Each row is a point on a tangle of strands that fork, close into loops and nearly touch. The rows are in no order.
Points whose rows are less than 79.8 apart are linked; no others are.
K_441: [ 14   0 -39  -2   0 -34 -13  25  19 -45  29  25  -4  13 -13  29 -41 -27
  -8 -10]
K_193: [ 28  12 -25  -7 -19  20  48  23 -39  43 -14  -7 -18   7 -21  -6  27 -43
  45 -53]
K_801: [-14 -37 -15 -29   0  62 -28  35  21  -2  22 -40  26 -26 -24 -61  11  16
   2   3]
K_961: [-15 -37  14   9  -5  18 -14 -45  35  -9  10 -30  -6  16   7 -61 -36  35
  11  -1]
K_341: [-25 -12  27 -14  19  36 -19 -18  -1  -9  50   0  44  -4 -23 -38  -8  64
 -36  62]
K_953: [  5 -32  59  21   6  -2  18 -32  -2  49 -29 -12  -9  31  28 -26 -13   0
  41  -5]
K_968: [-34  68   7  15   7  10  24  -7 -40  13  22  -1   8   0 -35   1 -30  14
  16  34]
K_324: [-19 -40  51   2  12 -27 -28 -16  -3  13   1   0  -3 -11  42  -5  17  39
 -15  18]
K_314: [ 19 -47 -16   6   6 -34   5 -23  26 -19   2   5  -4  15  30 -33 -17   8
 -26  19]
K_934: [ 14  -7  23  -4  18 -37  39 -33 -26  23  -2  48  -5 -13 -13  -5   1 -19
 -19  59]
K_424: [-17  30 -21  -3 -19  -6  -8  24 -16  -1  -4   3  -1  10 -26  25 -17 -19
  16 -13]
K_26: [-22  37  26  15 -13   5  -8   2  -3  20 -23   3  -5  20  25  32   4   3
  19   0]
K_618: [ 46 -72   8 -15  34 -41  18   8  26   1  -6  53   4 -11  11  22  19 -24
 -29  -7]
K_757: [ -4 -54 -18 -17   1  40  -7   5  33   5  20 -29  14 -12 -16 -52 -11  25
   7   5]
K_147: [ 67 -53 -13 -25  20 -21  11  12  35 -12 -25  42  48 -50  11  23  37 -12
 -33  24]
K_268: [ 21 -25 -49   5  -9 -33  16   7  40 -36  11   0   1  15  11 -23 -38  -7
 -21  14]
K_329: [ 10 -17   2  12 -18  20  19 -28  43  -8  -5 -43   8  -2  23 -53 -33  33
  15 -10]
K_523: [ 29  34  44  34  -4  14  54 -35 -41  42  -5  -9 -17  35  -8 -11   8 -15
  49 -16]
K_779: [ 10  -1  39  24   0  27  24 -15  45   9 -16 -50  25  -6  42 -55 -19  39
  31  -3]
K_379: [ -1  -5  -9 -10 -12 -11 -50  57  38 -20   3   6  23  -8   6  83  -4 -15
   3 -31]
K_628: [ 20 -28 -28 -12   9 -12 -43  59  40 -29  12  11   6  -5  11  57   2 -14
 -21 -37]
K_716: [ 31 -17  -9   2  21 -43  42 -14 -10  15  -2  65 -16 -19 -34  25  11 -39
 -23  40]
K_950: [ 15 -26  40  -1  28 -59 -21 -12  20   2  -4  38  -6 -33  36  35  13   5
 -14   6]
K_685: [-27  42 -27   1 -17  34 -45   6  -9 -42  -7 -34   3  39 -22 -18 -24 -17
  20 -42]
K_756: [ -3  15 -12  -5 -21  38  -6  26  -3  11 -23 -42 -11   3   5 -19  13 -13
  29 -48]
K_800: [  5  -3 -50  -2 -17   6  12  15  -9 -17 -14 -19 -31  26 -14 -35 -13 -27
   0 -27]
K_455: [-31   2   3   2 -14  44 -44 -24  42 -38  -9 -43 -16  43  18 -25 -21  11
   7 -39]
K_354: [-20  31  -9   5   9  10  25   5 -34   0  14  -2   8 -15 -41 -21 -11   2
  -7  36]
K_29: [ 33 -82   4 -22  19 -27 -25  30  26  -9   9  33   1   1  16  35  10   5
 -25 -19]
K_874: [ 18  -3 -14   3  -2 -33 -15  15  16  -9   4  57  -9 -13 -17 104  21 -28
   9 -16]
K_418: [-18 -33  43  -8  17 -11 -10   2 -13  42 -15  -3  -4 -37  30  -4  24  24
  -2  39]
K_452: [ -7 -12 -32  -5  -7  10  -2   4 -14   0 -12 -20 -44   2  15 -44   6   2
  -5 -15]
K_861: [ 16  35 -29  25 -11 -52  25  -8  22 -15  14  33 -11  15  11  38 -39 -11
   1   3]
K_600: [ 10 -73  14 -13  15 -20  -1 -40  12   4  26  14  -7  16  19 -43  -4  23
 -19  17]
K_557: [ -7  92 -20  13 -13  12  25  -9 -66 -11   0  -4 -12  14 -47 -12 -10 -11
  18 -18]
K_420: [ 25   8 -28   7 -22 -46  29   8  18  11  -1  48  -6 -31  -2  87   8 -25
  23  -9]
K_210: [-37   7  -1  -3   7  31 -24  23  -6 -16  21 -32   9 -25  -7 -19 -10  25
  -7   9]
K_635: [ 21  15  34  21 -20  59  25 -28  -6   9 -18 -65 -33  24 -10 -44  17  -9
  13 -67]
K_845: [  0  88  30  27 -35  15  21 -47 -44   0   3   2  -6  59  -1  32   0   1
  34 -14]
K_388: [ 34 -20  21   1  40 -40 -14  10  11  -4   2  58   0 -42  12  57  29  -2
 -27  10]
K_717: [-11  12  39  -3   6   8  23   1 -16  44 -11 -10   1 -30  22  -7  23  19
  17  31]
K_295: [ 15 -36 -18 -22   2  29  44  -7 -26  44 -23 -15 -10   4 -32 -57  14 -22
  10  14]
K_755: [ 12 -29  59   8  20 -57 -17 -14  28   3  -4  23  30 -35  36  39  -9  13
  11  28]
K_200: [  5  14  31  11  10  11  41 -23 -55  57 -24   0 -34  11 -15 -13  17 -17
  30   0]
K_883: [  4  92   9  30 -37  22  21 -31 -28 -27  11 -16  10  53  -9  15 -16   1
  38 -34]
K_426: [-20  -7  32  17   5 -15  10 -37  -4  18  -3  -7  -2  13   7 -28 -36  28
  10  35]
K_889: [ 12   9 -48   6  -7 -46  19  -1  11 -37  17  26 -19  21   4   8 -30 -18
 -26  -5]
K_712: [ 11  12 -12  -7 -20 -10 -36  46  20 -17   5  35  12 -15 -17  97   9 -32
  14 -18]
K_91: [-38 -26  25  -1  14  25 -39 -36  -7   0  30 -10   1   5  -1 -44  -7  56
 -25  39]
K_796: [ 36 -21 -16 -21  24  -8  18  13 -12   6 -16  43 -10 -50 -21  26  60 -31
 -37  13]
K_694: [ 21 -10  17   6  -7  42  15   1   8  23 -34 -54 -16   8  14 -43  23   3
  28 -52]
K_52: [ -3   1 -27  -4 -10 -10   0  39  16 -23  10   3  11  -2 -17  29 -22 -20
  -3 -14]
K_693: [-41  17 -35 -15 -14  30 -65  29 -12 -31 -13  -4 -30  26  16  15  31 -28
  -5 -46]
K_637: [ 54 -40 -20 -23  27 -12   2  33  37 -37   1  29  46 -33  -2  19  14   6
 -49  11]
K_64: [-39   2  41  23  -4  12 -35 -33  27  -2  -2 -17   4  46  17   0 -32  13
  23   9]
K_670: [ -4  25 -49  -5 -34   3 -17   4  -8 -14 -28  -5 -35  41  40   7  28 -41
  13 -53]
K_906: [-31  38 -45 -13 -17  33 -49  18 -13 -37 -23 -30   1  29   3 -14  12 -27
   8 -68]
K_925: [-28   1 -29  -5  -4  15 -39 -14   8 -33  18 -41 -23   2  22 -66  -3  44
 -39  -4]
K_360: [-23 -43  58   9   5  25 -12 -26  -6  46 -23 -22 -15  32  14 -17   5  19
  42 -12]
K_233: [ 25  29 -10   6  11 -43  29 -10  11  12   8  35  12 -42 -16  44  -3  -5
  -1  36]
K_272: [-34 -25  46   7  16 -11 -48 -28   6  -8  34   5  -2  11  22 -15  -6  49
 -29  28]
K_262: [-26  65  -3   4 -27  43 -23   2   3 -34   1 -38  41  26 -12   4 -12 -11
  37 -62]
K_209: [ 10  26 -20  17 -26   0  -2 -28  -8 -11 -30 -13 -55  53  34  -8   7 -23
   7 -44]
K_470: [-18   6   8   4  15  13  22  -7 -62  51 -23   0 -51   1  -3 -25  28  -6
  -3   7]
K_336: [  7 -21  35 -25  37  -8 -27 -12   2  -9  25  23  24 -27  17  -7  20  58
 -53  41]
K_315: [-10 -51   5 -14  -6  54 -25 -27  56   2  28 -35  20   0 -10 -65 -23  41
   2   6]
K_428: [ 11  -5 -35 -28  26   0   3  39 -36   9 -10  33 -32 -57 -21  15  65 -27
 -54   5]
K_758: [  9 -40 -34 -11  -2  11  20  27  -7   4  24   7  18  23 -61 -11 -35 -29
   7  10]
K_120: [  1 -24  37   9   4 -46  13  -2  45  17 -13 -11  39 -37  46   5 -12  21
  22  29]
K_687: [-14  57  24  29 -19 -17   8  -8   1   0   4   2   0  26  16  16 -30   5
  26   8]
K_350: [  5 -15 -34 -13 -10  -1   5  49  27 -16  19  -2  40   5 -37   3 -36 -13
  17  -6]
K_177: [-54  28  -9   8  -4   8 -62  -7  -4 -51   4  -9  -7  41   7  12 -10   9
 -35  -1]
K_330: [ 24 -10  33  26  -6   0  49 -40   1  30 -15 -29  -7  23   9 -43 -24   4
  37  -9]
K_375: [ 16  -5 -45  -8   4 -17  36  10   1 -25  20  25  29  16 -55   0 -43 -27
 -13  33]
K_545: [  6 -16  41  14  -8 -14  30  -8  38  36 -30 -33  31 -15  59 -28  -9  29
  33   7]
K_503: [  9  78   7  23 -54  24  18 -28 -27 -43  25 -15  44  53  -7  23   8 -10
  51 -51]
K_478: [ 27 -13   6   2  40 -24 -22  20   7  -7   8  61  -7 -18 -29  76  21 -23
 -19 -12]
K_518: [  0 -64   9  -9   1 -12 -27  30  21  -1   9   3  11  10  -5  33  -6  -2
  -7  -9]
K_484: [  8  83 -10  30 -18  12  36 -19 -32 -10   0 -26 -15  27 -15 -23 -15  -1
  20 -34]
K_331: [ 18  55  10   3  -6 -39  53 -11  -7  24 -13  34  12 -43 -18  25   3  -9
  -4  59]
K_614: [ 34 -49  -7 -10  28 -54  27 -10  -4  11  -6  62 -25  -4  -9  23  17 -45
 -22   6]
K_191: [ 39 -39  -2 -14  14 -24  17   9  11  17 -33  31  12 -62  16  15  51 -13
 -34  23]
K_103: [ 11   5   9  -2  -2 -21  12  10  33  23  -4  -5  23 -38  21  30 -20  10
  15  17]
K_106: [ -1  -9  12 -10  29  -6 -16  28 -18  14  -6   8  -4 -50  12  34  39  15
 -37  21]
K_143: [-16  85  -1  12 -32  41 -13 -20  -9 -41  15 -27  72  53 -20  23   3 -23
  47 -70]
K_254: [-12  51 -37  -8   6   0  18  18 -43  -9   9  20   2 -26 -49  -4  -3 -26
 -21  20]
K_240: [-41   8 -15  -1 -10  13 -68  14  -1 -39  -6  -7 -17  31  32  17  20  -8
 -27 -21]
K_954: [-12  44   5  -3   5 -10  -4  24 -12  12 -11   5 -10 -55  17  40  25  15
 -22  13]
K_371: [-34  27 -24   7   1  12 -33   4 -19 -32  23 -19 -13  13 -16 -16 -17  22
 -29  10]
K_860: [ -6 -11  25 -12  23   5 -13   2  10 -21  32   7  55 -24 -10 -12  -9  53
 -40  64]
K_708: [  4  27 -21   2 -22  18  27  15 -40  12   1  -4 -11  20 -36   4   9 -30
  35 -28]
K_184: [-16  31 -29  -6  -4  27   5 -22   4 -30   0 -43 -19 -17  23 -72  -3  40
 -29  19]
K_458: [ -3  -1 -25 -18   6  -2  -1  31 -34   0   1   8 -31 -24 -19   4  29 -20
 -27  -3]
K_249: [-20  24 -21  12  -6   0 -12 -15  -4 -10  -8 -18 -40  21  37 -26  -1   1
  -9 -16]
K_976: [ -2  31 -43 -23  -2  -7  18  40 -39   2   4  15 -15 -34 -52   3   8 -31
  -6 -14]
K_729: [-31 -36  38   8   0   6 -49 -33   5  17  -8  -6 -19  50  19  -4  -8  12
  20   4]
K_813: [  6 -51   8  -7   7  18  29 -33  -5  31 -11 -13  -6  17  -9 -55  -8  -3
  15  31]
K_668: [ 28  -8 -39  -5  13 -31   5  10  34 -46  16  18  20  -9  10  -7 -32  16
 -52  21]
K_366: [-30 -28  21 -31  16  41 -25  44 -15  39  -2 -22   6 -46 -10  -3  47  18
 -10  16]
K_17: [-35 -25  -2 -34   1  68 -30  50   3  28  13 -36  27 -53 -26 -34  39  23
   2   4]
K_238: [  5  22  22  -3  13 -25  53 -34 -27  40 -19  30  16 -31 -15   2   8   1
  -6  65]
K_462: [  3 -22  13 -28  24  23 -24  33  -6  27 -12  -8   3 -68  22  13  66  24
 -38  19]
K_150: [-26  15   1  -4 -12  25 -26  33  -2   4  -9 -38  -4 -12  13  -1   9  10
  16 -24]
K_980: [ 44   7 -41  -7  18 -27   4  27  34 -52   9  30  20 -42   2  24  -6   5
 -48   6]
K_838: [ -6  39  11  28 -13 -54  24 -31  -1   8   7  28  -4  13  20  31 -37   0
  15  17]
K_787: [-14 -77  42 -12  26 -27 -18 -27 -15  25  20  25 -11  36   9  -9   3  12
  -7  20]
K_266: [ 21   4   6   2  -8 -31  24   6  16   9   3  26  16 -36   3  63  -4 -11
  15   5]
K_169: [  1 -37  26   7  15  -5  30 -57   1  13   0   2  11  13   0 -47 -32  15
  10  44]
K_394: [ -3  11   8  -2 -22   4 -10  30  -4  35 -22  -1  -7  12  18  45  14 -23
  41 -29]
K_830: [ -2  -2 -17   2  -7  14  17  -9  19 -17 -12 -39  10 -12  24 -53 -12  30
  -6   9]
K_560: [-11 -35  22   0   2 -21 -50  32  40   6   3   1  21   5  14  60   0  -2
  10  -6]
K_469: [ 11  55  40  32 -24  29  35 -48 -58  21  -8   0 -27  51  -1  16  32 -13
  35 -13]
K_465: [-27   3 -11   9  -9  40 -36 -18  23 -39   5 -54 -18  18   6 -54 -23  33
 -12 -33]
K_848: [  8  37 -36   7   7 -20  24   1 -26 -19  29  33  -4  -8 -57  17 -34 -29
 -20  31]
K_684: [-32   6  35  23  12   5 -20 -17  -6   9  17  -4   8  11  -7   5 -45  19
  18  33]
K_472: [ -6   0 -52  -9 -23  -2  -2  24 -10 -13 -11   4 -37  34   3  -4  14 -46
   9 -59]
K_303: [ 30 -29 -23 -17  -6  27  50  21 -20  50 -22 -13 -13   6 -23 -35  17 -46
  27 -13]

A piece is two or more points that can be reached from each other along the links. Count, over all rows, the pieces, the separate loops (a circle has one, a figure eight two, a Y none), the forks (points with three links) and the tips (points with one).
pieces | 5
loops | 4
forks | 10
tips | 12

A fork is a point with three links, a tip a point with one. Leave the first point through the second and follow the links. Name the first fork or tip that comes.
K_177; K_240 | K_883
K_954; K_106 | K_329
K_961; K_315 | K_954
K_708; K_193 | K_330
K_336; K_860 | K_717
K_518; K_29 | K_266
K_233; K_331 | K_379
K_503; K_143 | K_635
K_684; K_426 | K_52
K_717; K_418 | K_336

A tip is a point with one link. Name the tips that can be reached along the links from each point below, in the order of the rows.
K_331 | K_628, K_455, K_954
K_52 | K_968, K_330, K_787, K_394
K_177 | K_557, K_635, K_470
K_91 | K_717, K_336
